Points, in no order, along strands that fork and pass close to each other.
Points whose rows are less than 47.7 apart are linked; no others are. Some points are linked to none.
Rigeb: [-11, 7, 0, 13, -6, -5, 5, 3, -3, -8, 4, 16, -24, 5, -4, 1, -12, 4, 9, -8, 22, 16, -15, -2, -10, 2, -2, 24, 5, 6, 19, 3, -1, -4]
Gok: [-10, 13, 15, 16, 3, 5, 5, -4, 4, 3, -3, -7, 0, 19, -18, 5, -4, 0, 6, -6, 8, 16, -13, -7, 0, -13, 9, 13, 4, -6, -1, 1, 0, -5]
feba: [-26, 0, 4, 16, -4, 10, 8, -5, 11, 2, -5, -6, 8, 9, -25, -10, -4, 7, 10, -16, 9, 9, -18, 4, 3, -16, 2, 16, -5, -2, 8, 8, -9, -7]
fotub: [-9, -7, 1, 10, 25, -4, -5, -5, -8, 2, -13, 1, 8, -10, -1, -11, -15, -3, -7, -23, 1, 2, 5, -6, 12, 0, -1, 12, 0, 15, -3, -1, 2, 5]
baz: [-10, -12, 5, -5, 7, 5, 10, -11, 9, 7, -20, 1, 4, -15, 11, -10, 0, -5, 14, -7, 7, 8, -5, 0, 13, -3, 6, 10, -7, 5, -4, 7, 2, -11]
fof: [-24, -9, 8, 14, 2, -15, 2, 3, -3, -2, -3, -3, 4, -8, -8, -10, 2, -6, 19, -18, 6, 7, -20, -11, 0, -12, 12, 7, -8, 13, 7, 13, -8, -1]
mumo: [10, 14, -2, -3, 7, 26, 0, -11, 16, -3, -1, -18, 4, -7, 6, -1, 12, -8, -8, -3, -11, 12, 12, 22, 3, 14, -3, -4, -6, -9, -4, -3, 3, -8]
nuvub: [-12, -23, -9, -16, 15, 3, 11, 3, 20, 6, -2, 3, -4, -21, 2, -5, 6, 2, 2, -11, 12, 2, -7, 9, 12, 14, -2, -1, -2, 8, 20, -4, 9, -7]
muf: [6, -10, -7, -19, -11, -17, 1, 29, 1, 2, 15, -5, 15, 6, 8, 9, 9, -17, -17, 5, -14, -17, 12, -2, -3, 1, 2, 3, 15, -9, 16, -3, -4, -7]
voka: [-16, -13, 7, -18, 13, -6, -2, 10, 12, 5, -3, -12, 22, -9, 2, -11, -4, 1, -9, -2, 0, -9, -2, 12, 10, -12, 2, 11, -2, -3, 16, 7, -9, -12]
gifil: [-19, -11, 7, 2, -2, -19, 0, 5, -5, -8, -8, 13, 1, -8, -12, 1, 0, 8, 19, 5, 6, 6, -13, -5, -5, -17, 4, 11, 0, 3, 12, 13, -7, -3]
Bip: [9, 11, 20, -12, 2, -7, -12, 10, 15, 3, 15, -6, 11, -2, 3, 7, 3, 4, -23, 9, -1, -4, -3, -5, 4, -2, 11, -10, 10, 0, -2, 3, -4, -4]
Neda: [0, 5, 16, 14, -13, -13, 9, 8, 7, -12, 1, 4, 0, 8, -11, -9, -10, -8, -13, 15, -5, 8, -15, -19, 11, -13, 19, -9, 8, 10, -11, -3, 7, -7]
Mosuf: [5, 1, -4, -19, -1, -6, -8, 13, 7, 7, 1, 5, 6, 7, -1, 17, 13, -8, -9, -3, -20, -12, 26, 3, -10, 7, 9, 6, -3, -8, -4, 4, 4, 1]
takeg: [-2, 1, -4, 17, -15, -11, 0, 3, -18, 1, 1, 25, -2, 18, 3, 5, 2, 11, -4, 16, -3, 12, 3, -11, 3, 4, -5, -11, -5, 12, -18, 0, 0, -1]
Movo: [-11, -14, 3, 1, -8, -20, 1, 10, -19, -3, 1, 17, -2, 8, -3, 1, -4, 15, 3, 11, 14, 1, -13, -7, 1, -16, -2, -5, 3, 4, 7, 9, -10, -1]
bor: [29, 0, 6, 10, 12, -10, -4, 8, 14, 6, 12, 11, 15, 10, 2, 6, -2, -24, -24, 9, -3, -5, 13, -18, 14, 11, -5, -10, 4, 6, -10, -11, 3, 11]
fon: [13, 6, 0, -1, -22, -20, -10, 15, -6, -14, 12, 6, 7, 3, 3, 4, 4, 8, -12, 19, -1, -19, 7, 9, -3, -15, -4, -3, 8, -3, 3, 3, -15, -4]
Mem: [-5, 10, 19, 10, 4, -5, 0, 2, -14, 1, -7, -4, -1, 9, -12, -5, -14, 0, -6, -5, 2, 4, -10, -15, 7, -22, 5, 7, 9, 1, -3, 4, 0, -4]
lupi: [-18, 3, 7, -2, -21, -19, 6, 12, -17, 1, -4, 20, -4, 16, -4, -1, 11, 5, 31, 6, 5, -5, -12, -6, -12, -1, -10, 14, 8, -9, 9, 4, 3, -10]
nune: [-1, -10, -15, 15, -2, 15, 4, -21, 15, -9, -9, -8, 2, -15, -2, 2, -7, 15, 7, -8, -1, 8, -5, 2, 1, 10, -11, 2, -21, 13, 1, 6, -2, -1]
tirap: [-2, -3, -21, -5, 0, 11, -1, -2, 19, 12, 3, -6, 10, -7, -1, -2, -1, -9, -3, -5, 0, -4, 4, 22, 4, 4, -4, -11, -19, -5, 5, 9, -1, 0]
kupe: [0, 5, 0, -5, -9, -12, -2, 7, -7, 7, -7, 10, -3, 3, 11, -6, 7, 3, -7, 2, -4, -3, -1, -5, 3, -8, 7, 0, 22, 2, -6, -9, 4, -8]
kotu: [5, 6, 7, -4, -14, 20, -9, 10, -4, 5, -14, -4, -22, -12, 3, 3, 12, 2, 4, -12, -11, 9, 3, 12, -6, 11, 6, -6, -7, -14, -13, 9, -3, 1]
lefut: [16, 18, 7, 3, -12, 10, -20, 5, -6, 2, 1, 5, -5, 7, -1, 12, 12, 2, -15, 9, -8, -4, 8, 3, -5, 1, 7, -8, 5, -7, -13, 1, -10, 4]
senu: [14, 6, 1, 0, -8, 21, -8, -6, -11, -9, -16, 0, -20, 1, 14, 0, 6, 14, 17, -15, -12, 7, 4, 4, -8, 31, -6, 3, -12, 1, -4, -14, 14, -1]
kamar: [13, 12, 2, 13, 11, 21, -2, -4, 10, 5, -8, -10, 9, -5, -2, -9, 6, 1, 8, -7, -10, 14, 12, 18, 8, 17, -7, 6, -4, -5, -18, -7, 6, -5]
sem: [16, -4, -3, -12, 22, -2, 11, -2, -1, 3, 10, -3, -4, -5, 7, -9, -8, -16, -20, -5, -4, 10, 10, -16, 9, 14, -1, -5, 8, 11, -5, -16, 17, -5]
Miziv: [7, 8, 2, 5, 2, -3, -4, -3, -5, -6, -1, 13, -4, 7, -12, 15, 12, 3, 15, 16, 0, 9, 1, -6, -9, -8, 7, 1, 2, -9, -11, -5, -2, 1]
pepeg: [7, -12, -14, 5, -5, 26, 2, -22, 14, -13, -17, -4, 0, -9, 5, -1, 3, 12, 20, -6, -17, 5, 2, 7, -1, 22, -20, 0, -12, 4, 7, -11, 4, 2]
Reti: [7, -1, -14, -6, -8, 8, -14, -1, -12, 4, 4, 26, -23, 2, 5, 1, 5, 10, 6, 8, 14, 0, 1, 7, -13, 4, -5, -11, -2, 0, -4, -4, 0, 5]
zoza: [-15, -3, 0, 2, -16, -5, -1, 9, -22, -5, 0, 12, 13, 10, -4, -1, 14, 11, 27, 10, -3, -13, -5, -6, -22, -6, -15, 12, 2, -9, 7, 6, 11, -1]
kito: [-4, 7, 4, 2, 19, 10, 3, -15, 4, -5, 2, -25, 3, -11, 2, 1, -6, -8, -6, -2, 0, 7, -1, -3, 10, 0, 4, 2, -6, 6, -8, -7, -4, -1]
dig: [-7, 19, 4, 18, -6, 2, -1, -6, -4, 6, 8, -5, -8, 26, -9, 8, -11, -9, 3, 2, 10, 6, -12, -9, -15, -9, -3, 7, -1, -4, -5, -1, -12, 8]
gobeg: [-1, 2, -6, 19, 2, 8, 16, -17, -5, -5, -8, -10, -11, 3, -12, 3, -11, 2, 23, -2, -2, 18, 4, 3, -7, 12, -1, 20, -14, 2, -18, -9, 4, 5]
dav: [-3, -12, -7, -11, 5, 13, 11, -13, 19, 4, -20, 3, -7, -12, 12, -5, 4, 6, 3, -16, 6, -5, -5, 11, 14, 20, -12, 6, -4, 8, 21, -9, 10, 1]
Kisod: [3, -7, -7, -19, -19, -13, -11, 17, -12, 3, -4, 16, -1, 2, 3, 2, 21, 5, 13, 9, -12, -18, 10, 9, -9, 0, -6, -9, 6, -14, 6, 6, 5, 4]
rif: [0, 2, 15, -5, 11, -1, 3, 3, 5, -9, 18, -13, 4, -2, 6, 1, -14, -16, -40, 4, 1, -2, -15, -1, 16, -5, 6, -19, 3, 2, 6, -10, -9, 6]
Figed: [-2, 1, 0, 7, -1, 1, 14, -26, -8, -8, -20, 16, -26, -1, -1, 0, -3, 11, 19, 0, 12, 9, 0, -4, -10, 14, -2, 12, -4, 13, 3, -11, 13, 9]
dage: [7, -16, -1, -21, 8, 5, 11, 3, 14, 8, 4, -1, -4, -21, 15, -7, 7, -6, -8, -5, 9, 10, 1, 10, 6, 11, 1, 5, 12, 0, 19, 6, 4, -15]
desu: [15, 2, -7, -19, 12, 12, 3, 5, 18, 18, 5, 0, 7, 8, -3, 3, -2, -13, -12, -12, -1, -1, 16, 5, 4, 4, 6, 9, 5, -4, 2, -4, 14, -12]
feve: [-2, -7, -14, 5, 8, 15, -11, -4, 11, 13, -11, 6, -3, -5, 2, 3, 13, 12, 11, 0, 1, 8, 2, 13, 1, 17, -14, -1, -3, -3, 8, -8, -5, -2]
lemu: [8, 9, -1, -4, 25, -2, -3, -19, 7, -7, 14, -11, 3, -4, 0, 11, -16, -10, -15, 6, -1, -11, 5, -9, 1, 6, -7, -15, -17, 12, 0, -13, 4, 19]
debep: [-19, 3, -6, 8, -22, -3, 12, 7, 7, -9, -7, 11, -4, 8, -5, 9, 6, -7, 28, -13, 11, 0, -9, 9, -14, -8, 0, 28, 2, -6, 3, 15, 2, -4]
Bitu: [3, -11, -22, 7, 0, 23, -2, -5, 23, -1, -10, 4, -3, -9, -6, -5, 8, 0, 10, -3, -10, 1, 5, 14, 5, 24, -18, -1, -15, 3, -10, -12, 4, -6]
lotuf: [5, 1, 0, 6, -10, -5, -8, 8, -13, 15, -7, 15, -10, 2, 5, 8, 10, 12, 6, 4, -3, 6, 7, -12, -3, 15, -5, -7, -1, 12, -22, -2, -1, 0]
desam: [10, 11, 6, -3, -26, -8, -19, 9, -10, -4, 6, 13, 3, 5, -7, 8, 17, 3, -12, 26, -12, -8, 12, 8, -8, -10, 2, -9, 5, -9, -5, 6, -17, 6]
Dag: [-5, 9, 8, -6, -15, 1, 2, 2, -7, 10, -17, 22, -15, 3, 0, -3, 19, 5, 24, 2, 6, -10, 2, 1, -7, 6, -1, 1, 14, 1, -7, 4, 15, 3]
peves: [11, -3, 1, -11, -22, -21, -11, 28, -12, -10, 14, -2, 20, 6, 8, 1, 8, 2, -12, 11, -15, -25, 13, 12, -5, -3, -6, -6, 4, -13, 11, -3, -10, -4]
Luvug: [7, -3, 7, 0, 10, 20, 2, -18, 9, -21, 14, -30, 5, -11, 5, -5, -8, 11, -3, -2, -8, 14, -12, -7, -3, 8, -4, -10, -10, 3, 23, 3, 3, -2]
pipa: [-19, 10, -4, 6, 0, 12, -3, -5, 5, 2, -4, -11, 6, 8, -12, -5, -7, 12, -1, -4, 10, -4, -11, 17, 6, -23, 5, 11, -6, -4, 8, 9, -15, -3]
muli: [-12, -14, -24, -4, 8, 16, 16, -8, 22, 6, 5, -9, 13, -8, -5, -10, -10, -8, -7, -16, 4, -3, -2, 13, 10, 4, -3, -4, -18, 9, 1, 1, 5, -6]
lar: [-13, -1, -8, 15, 4, 6, 2, -12, 3, -6, -6, 8, -19, 3, -8, -11, -14, -5, 17, -13, 17, 14, -21, -4, -7, -3, -1, 18, -2, 7, 11, 2, 0, 3]
lator: [-9, -2, 11, 10, -24, -18, -2, 13, -10, -14, -4, 15, 5, 13, -14, -17, -13, -2, -4, 20, -6, -2, -15, -25, 7, -22, 10, 1, 13, 10, -8, 1, 16, -10]
gufos: [-2, 21, 1, 6, -4, 20, -11, -2, -1, 8, 9, -13, -11, 8, -14, 5, 5, 2, 6, 11, -2, -8, 0, 15, -4, -1, -9, -12, -12, -9, -7, 7, -7, 12]
sove: [5, -10, -2, -5, 14, 6, -7, -6, 0, 7, -7, 5, 2, 0, 3, 8, -6, 7, -4, -10, 8, 6, -5, 2, 8, -11, 2, 2, -2, -6, 9, -5, -8, -2]
sonu: [2, 6, 7, 1, 16, -4, 9, -10, -4, 0, -5, 7, -17, -11, 5, -15, -6, 2, 2, -3, 3, 12, -9, -15, 6, 8, 5, 5, 11, 18, -11, -13, 12, -6]
nol: [-16, 14, -1, 15, 18, -3, 3, -9, -5, 1, 15, -9, 14, 0, -9, 5, 0, -6, 1, 4, 3, -7, -2, -7, 6, -10, -4, -10, -13, 2, 0, 2, -7, 14]
dufo: [9, -8, 3, -21, -11, 4, 0, 22, 4, -2, 15, -12, 6, -2, 13, -3, 11, -4, -3, -2, -3, -10, 14, 25, -1, -6, 4, -2, 11, -16, 5, 14, -9, -11]
faza: [-11, 0, 4, -6, 4, -5, 6, 2, -4, 3, -12, 10, -11, 1, 3, -10, 7, 5, 16, -1, 7, -6, -10, 2, 2, -4, 1, 6, 17, -3, 2, -5, 8, -6]
podib: [-13, -14, -10, -3, 24, -3, 0, -6, 4, 9, -1, -3, 11, -8, -4, -11, -13, -13, -14, -20, -2, 5, 8, -4, 9, 4, -1, 9, -12, 8, 13, -1, 1, 8]
Kazun: [2, -10, -7, -12, 4, -23, -1, 19, 0, 1, 12, 6, 11, 0, 2, 8, -3, -2, -21, -1, -6, -18, 7, -10, 6, -7, -7, 4, 9, 0, 20, 0, 1, -9]
Levo: [13, 23, 12, 0, 3, 14, -7, -9, 10, 5, 6, -11, -3, 3, -4, 13, 2, -10, -1, 9, -5, -14, 8, 11, 0, 6, -4, -13, -20, -3, -12, -5, 2, 18]
kug: [-2, 2, 3, -2, -27, -4, 7, 13, -7, -5, -2, -6, -6, 1, 4, -4, 15, 3, 13, 2, 1, -1, 1, 15, -19, -6, 8, 0, 24, -18, 2, 16, -4, 4]
Fesa: [-19, -1, -8, 3, -21, -2, 11, 4, 10, -11, 3, -12, 11, 5, -14, -1, 0, -5, 24, 2, 3, -10, -11, 7, -16, -20, 4, 19, -1, -12, 4, 19, -4, -5]
zoret: [7, 6, 17, -6, -5, -8, 4, 11, 3, -7, 12, -10, 4, -3, 8, 2, 2, 2, -18, 11, 1, 8, -10, 2, 7, -15, 12, -11, 11, -6, 0, 5, -16, -12]
lub: [-10, -7, -10, 11, 2, -14, -4, 10, -19, 3, 5, 14, 1, 6, 6, 3, -2, 7, -7, 5, 8, 1, -6, -10, 9, -4, -8, -10, -3, 13, -2, -2, -11, 4]
Kene: [2, -9, -1, 3, -11, -11, -2, 17, -5, 2, 4, 8, 9, 8, 4, -11, 1, -2, -15, 15, -6, -8, -11, -13, 17, -14, 3, -12, 19, 1, 0, -6, -4, -7]
Zem: [-16, 0, 22, 13, 1, -22, -9, 4, -14, -11, -6, 10, -2, 15, -21, -13, -16, -4, 0, 3, -7, 4, -12, -26, -1, -21, 6, 10, 10, 7, -11, 6, 8, -5]
melet: [20, -10, -4, -1, 9, 2, -8, -10, -2, 3, -1, 7, 1, 5, 3, 10, -13, 2, -23, -4, 1, 2, -2, -10, 7, 0, 0, -12, -1, 1, 4, -10, 1, 0]
luf: [30, -10, -4, -14, 8, 6, -7, -13, 10, -5, 8, -2, 0, -8, 8, 9, -10, 6, -14, -6, -3, 11, -1, -5, -2, 9, -2, -9, -1, -5, 20, -8, 5, -1]
Pezo: [4, -5, 11, -22, -1, -5, 3, 12, 8, -17, 16, -17, 16, -7, 14, -1, -1, -4, -5, 9, 6, -6, 3, 13, 1, -14, 6, 0, 9, -10, 8, 11, -14, -5]
terit: [-2, 1, -8, 9, 16, 3, 1, -7, -12, 6, -17, 2, 1, 0, 8, -6, -8, 9, 9, -13, 6, 1, 7, -3, 5, 9, -5, 12, 3, 10, -18, 2, 12, 9]
lif: [2, 8, 1, 7, 10, 6, 8, -18, 2, 8, -14, 7, -15, -7, 10, -17, -3, 7, 19, -8, 7, 7, -2, -3, -1, 21, 0, 11, 3, 12, -8, -7, 13, 6]
zeg: [4, -4, -4, -13, 9, -13, -1, 1, 10, 9, 0, 3, 12, -2, 2, 17, 4, 3, -6, -1, -9, -4, 18, -8, 0, 1, 8, 5, -4, -1, -7, 13, 11, 0]
nozi: [16, 0, -1, -3, 13, -1, 6, -8, -7, 6, -4, 7, -12, -3, 6, -14, -10, 4, -11, -3, -3, 9, 5, -8, 12, 14, 2, -1, 20, 10, -12, -22, 19, 5]
Dovuz: [-9, -2, 0, 4, 9, 7, 6, -12, 16, 1, -3, -20, 6, -18, -9, 4, -2, 4, -6, 6, 2, 6, -5, -3, 1, -9, 7, 3, -5, 6, 2, 11, -9, -4]
rim: [3, -9, -5, -11, 12, 0, 3, -6, 18, 9, 0, -12, 9, -16, 0, 13, -7, 5, -20, -3, -1, 3, 12, -3, 1, 1, 6, 5, -11, 6, 4, 11, 1, -7]
vugad: [-4, 2, -2, 5, -32, -9, 7, 17, -10, -15, 4, 0, -5, 16, -8, 10, 8, 3, 7, 7, 4, -5, -8, -2, -18, -14, -2, 9, 23, -11, 2, 17, -4, 1]
gamib: [6, 0, -14, -6, 6, 21, 2, 2, 11, 6, 11, -17, 1, -4, 7, 4, 6, -12, -14, -7, -8, -1, 11, 18, -3, 15, -5, -6, -7, -7, 10, -2, -1, 2]
ketu: [9, 14, 13, 0, 9, 3, 4, -18, -1, -8, 4, -13, 3, 5, 9, 14, -12, -13, -12, 8, -4, -12, -1, 0, 1, 5, -2, -15, -14, 5, -16, -12, -2, 23]
Sama: [6, -11, 3, 10, 1, -11, -2, 4, -10, 6, 11, 6, 0, 1, 0, 11, -10, 0, -15, 9, 7, 2, -5, -9, 12, -6, -4, -22, -9, 4, 7, -9, -12, 4]
lagid: [5, 5, 1, -1, -5, 16, -7, 4, -12, 9, -10, -1, -23, -2, 11, 1, 8, 2, 4, -10, -12, 9, 5, 11, -6, 21, 6, -11, -9, -7, -9, -17, 3, -3]
tura: [-5, 1, 9, 2, -26, -12, 7, 12, -16, 4, -11, 28, -9, 14, 1, 0, 16, 9, 18, 13, 2, -5, 0, -9, -4, -2, -8, -3, 13, 0, -5, 4, 12, -5]
Taraf: [2, -14, -3, -17, -3, 3, 1, 9, 13, 11, -2, 0, 2, -11, 19, 0, 10, -2, -2, -7, 5, 1, 4, 15, 2, 7, 10, -1, 12, -13, 7, 11, -6, -2]
par: [-3, 4, 3, 9, -4, 1, 0, -12, -7, -5, -3, 29, -26, 7, -2, 4, -2, 15, 13, 6, 17, 16, -8, -15, -12, 2, -4, 13, 6, 16, 4, -4, 9, 1]
betup: [-17, -7, 15, -6, 16, -3, -17, 7, 2, -7, 3, -11, 8, -10, -2, -12, -8, -11, -16, -4, 5, -9, -10, 3, 9, -19, 7, 2, 2, 5, 13, 9, -19, -3]
lemir: [-6, 2, 3, -2, 9, -11, -4, 1, 2, 3, 12, -5, 19, -2, 2, 5, 3, -7, 0, 8, 4, -15, -4, -3, 3, -14, -4, -12, -8, -6, 9, 12, -10, 9]
gudi: [-1, 3, -15, 8, 3, 8, -6, -8, -6, 3, 4, 10, -17, 0, 4, 1, 7, 12, 14, 2, 13, 10, -6, 8, -7, 9, -13, -6, -3, -2, 14, -4, -3, 5]
Rase: [17, -6, -8, 3, 4, 7, -2, -16, -11, -8, 0, -13, -13, -3, 5, 4, -3, 4, 10, 4, -10, 6, 4, -12, -5, 21, -2, -2, -7, 7, -19, -20, -4, 3]
pobu: [8, -8, -8, -10, -18, -12, -6, 16, -19, -12, 0, 8, 14, -4, 7, -4, 13, 14, 18, 9, -5, -23, -1, 6, -16, -1, -13, 2, 5, -16, 13, 4, 10, 0]
belas: [10, -7, -11, 0, -3, 12, 8, -25, -4, 0, -19, -11, -15, -6, -1, 1, -6, 10, 20, 1, -4, 9, 10, 8, -7, 22, 1, 14, -14, 5, -22, -13, 1, 2]
Ziv: [13, 6, 2, -2, 7, 9, -3, -9, 3, 13, -14, -2, 3, -7, 3, -6, 12, 1, 9, 1, -9, 10, 21, 6, 2, 19, 1, 6, 12, -7, -16, -4, 3, 2]
saz: [-10, -20, -18, -8, 17, 10, 8, -15, 14, -4, 3, -13, 3, -16, -6, -8, -19, -3, -14, -21, 3, -1, -1, 0, 10, 1, -1, 0, -20, 8, 13, 2, 9, 8]
tolu: [-22, -10, -5, 2, 4, -3, 12, -2, 3, 1, -8, 0, 10, -12, 5, -13, 4, -7, 21, -14, 6, -5, -10, 3, 6, -8, 6, 4, -12, 7, 4, 15, -6, -6]
ruloz: [21, 22, 4, -10, -6, 5, -24, 1, 1, 14, 7, 6, -2, 6, 7, 9, 6, -1, -21, -9, -11, 1, 22, 2, -5, 13, 14, -4, 2, -2, -20, -6, 3, 3]
Nale: [11, -5, -8, 3, 0, -11, -3, 5, 7, 11, 11, 13, 9, 10, 3, -6, 0, -18, -21, 14, -6, -11, 8, -10, 14, -2, -4, -15, 10, 0, 0, -11, 7, 2]
Nezif: [-6, -4, -7, -6, -15, 15, -1, 12, 3, 2, -12, -7, -9, -5, 6, 2, 12, -2, 9, -6, -2, 2, -1, 24, -5, 2, 6, -4, 8, -17, -2, 12, -9, 2]
rulu: [8, 6, -6, -7, 0, 2, -1, 2, -7, 10, -7, 4, -3, -4, 13, 2, 8, -3, -1, -7, -8, -2, 20, 0, 4, 7, -6, 2, 19, 0, -4, -4, 3, -4]
fuvo: [-11, -5, 0, -9, 5, 3, -2, 5, -4, 11, -6, -6, 17, 2, -11, 3, -4, 14, -3, -6, 8, -7, 3, 9, 9, -20, 0, 4, -2, -10, 10, 6, -10, -10]
Fupa: [11, 6, 0, -8, 27, -1, 4, -10, 6, 0, 17, -9, 2, 1, 3, -2, -19, -19, -27, -9, -1, -2, 9, -10, -2, 11, -1, -6, -9, 8, 7, -15, 14, 3]
bep: [-12, 8, 16, 5, 20, -9, -6, -2, 0, -6, 5, -16, 6, -7, 2, -7, -9, -14, -26, -4, -2, 0, -3, -8, 11, -6, 6, -4, 2, 10, 4, 0, -8, 2]
linip: [-9, -6, 1, -1, -24, -18, 14, 11, -18, -21, 9, -5, 6, 5, -11, -5, -7, 2, 17, 7, 8, -12, -11, -4, -16, -24, -4, 10, 18, -11, 13, 9, 0, 3]
duta: [11, 8, 17, 20, -1, -1, -1, -1, 1, -14, 5, -3, -3, 9, -5, -5, -12, -10, -16, 8, -2, 11, -20, -20, 12, -8, 8, -18, -1, 10, -9, -11, 2, 6]
fov: [-21, -2, 1, 0, -14, -13, 17, 2, -13, -12, 6, -10, 11, -1, -7, -6, 5, -5, 15, 4, 3, -12, -6, -2, -12, -22, 7, 1, 3, -12, 6, 16, -4, 0]
mozas: [16, 15, 7, -14, 5, 5, -7, 6, 17, 9, 6, -3, 6, 13, 2, 12, 5, -16, -19, -11, -12, -1, 26, 11, -8, 11, 11, 4, -9, -4, -11, 1, 6, -5]
reteb: [-2, 14, 1, 9, -11, 7, -6, 15, -17, 5, 6, 5, -9, 13, -3, 4, 5, -1, 10, 0, 0, -4, 2, 12, -6, -6, -8, -11, -6, -13, -2, 16, -7, 1]
gosif: [1, -5, -17, -14, -4, -2, -14, 15, -6, 11, 5, 20, -10, -3, -1, 5, 9, 9, 10, 9, 4, -10, 12, 12, -12, 4, -2, -12, -5, -8, -6, 9, 2, 5]
sop: [10, 5, 18, 11, 13, -3, 3, -7, -3, -16, 8, -19, -6, 4, -1, 0, -16, 1, -17, -3, 1, 6, -13, -20, 7, 4, 7, -14, -3, 14, -15, -14, 13, 8]
Mok: [20, -5, -8, 8, -5, -4, -6, -1, -15, 1, 1, 7, -14, 4, 6, 6, 0, 9, -7, 8, -7, 4, 15, -13, 0, 23, -1, -9, -2, 13, -25, -14, 4, 13]
dono: [17, -1, 2, -1, 6, 9, -2, -13, 7, 4, 12, -18, 4, -8, 11, 4, -5, 17, -6, -1, -3, 11, -7, -3, -7, 12, -5, -10, -11, 0, 17, -9, -4, -4]
kek: [-12, 3, -6, 20, 3, 3, 7, -14, 4, 0, -15, -1, 2, 1, -15, 6, 1, -9, 24, 2, 3, 7, 7, -1, -1, -5, -2, 21, -3, -1, -11, 5, -2, 6]
lur: [-13, 9, -1, 18, 14, -1, 12, -11, -9, -5, 2, -12, 3, 4, -15, 4, 0, -12, 14, 5, 1, -2, 7, -12, 5, -14, 0, 8, 0, 3, -14, -7, -6, 10]
lop: [-11, 8, 13, 0, -9, -22, 6, 0, -4, -10, 11, -9, 16, 5, 0, -4, -4, -7, 3, 15, -1, -17, -11, 2, -8, -24, 8, -11, -4, -12, 7, 11, -13, 6]

Follow the links from the first point to the second, and from the first to the third. Name the last point that the two ways share.
kito / gobeg / gifil -> lub
lagid / melet / fof -> lub
lator / nol / Mosuf -> fuvo
bor / podib / gosif -> kupe
zeg / Zem / luf -> fuvo
dono / fon / debep -> melet
Nale / Rigeb / lemu -> lif
Zem / Luvug / nol -> melet

A fork is a point with three links, a tip a point with one. Leave the first point through the second and follow the links. Name the first fork or tip that comes.
lur / kek -> lub
reteb / gufos -> lif
sonu / nozi -> reteb
pepeg / Bitu -> kupe
Dag / tura -> nune
Mok / Rase -> fov

A fork is a point with three links. Follow the links from the first point to the second and name the forks in between, in order.
kito / lop -> bep, fuvo, melet, lub
tolu / fov -> lub
dig / lagid -> Gok, fuvo, melet, lub, fov, Nezif
luf / lefut -> melet, fuvo, bep, mozas
Ziv / lar -> lif
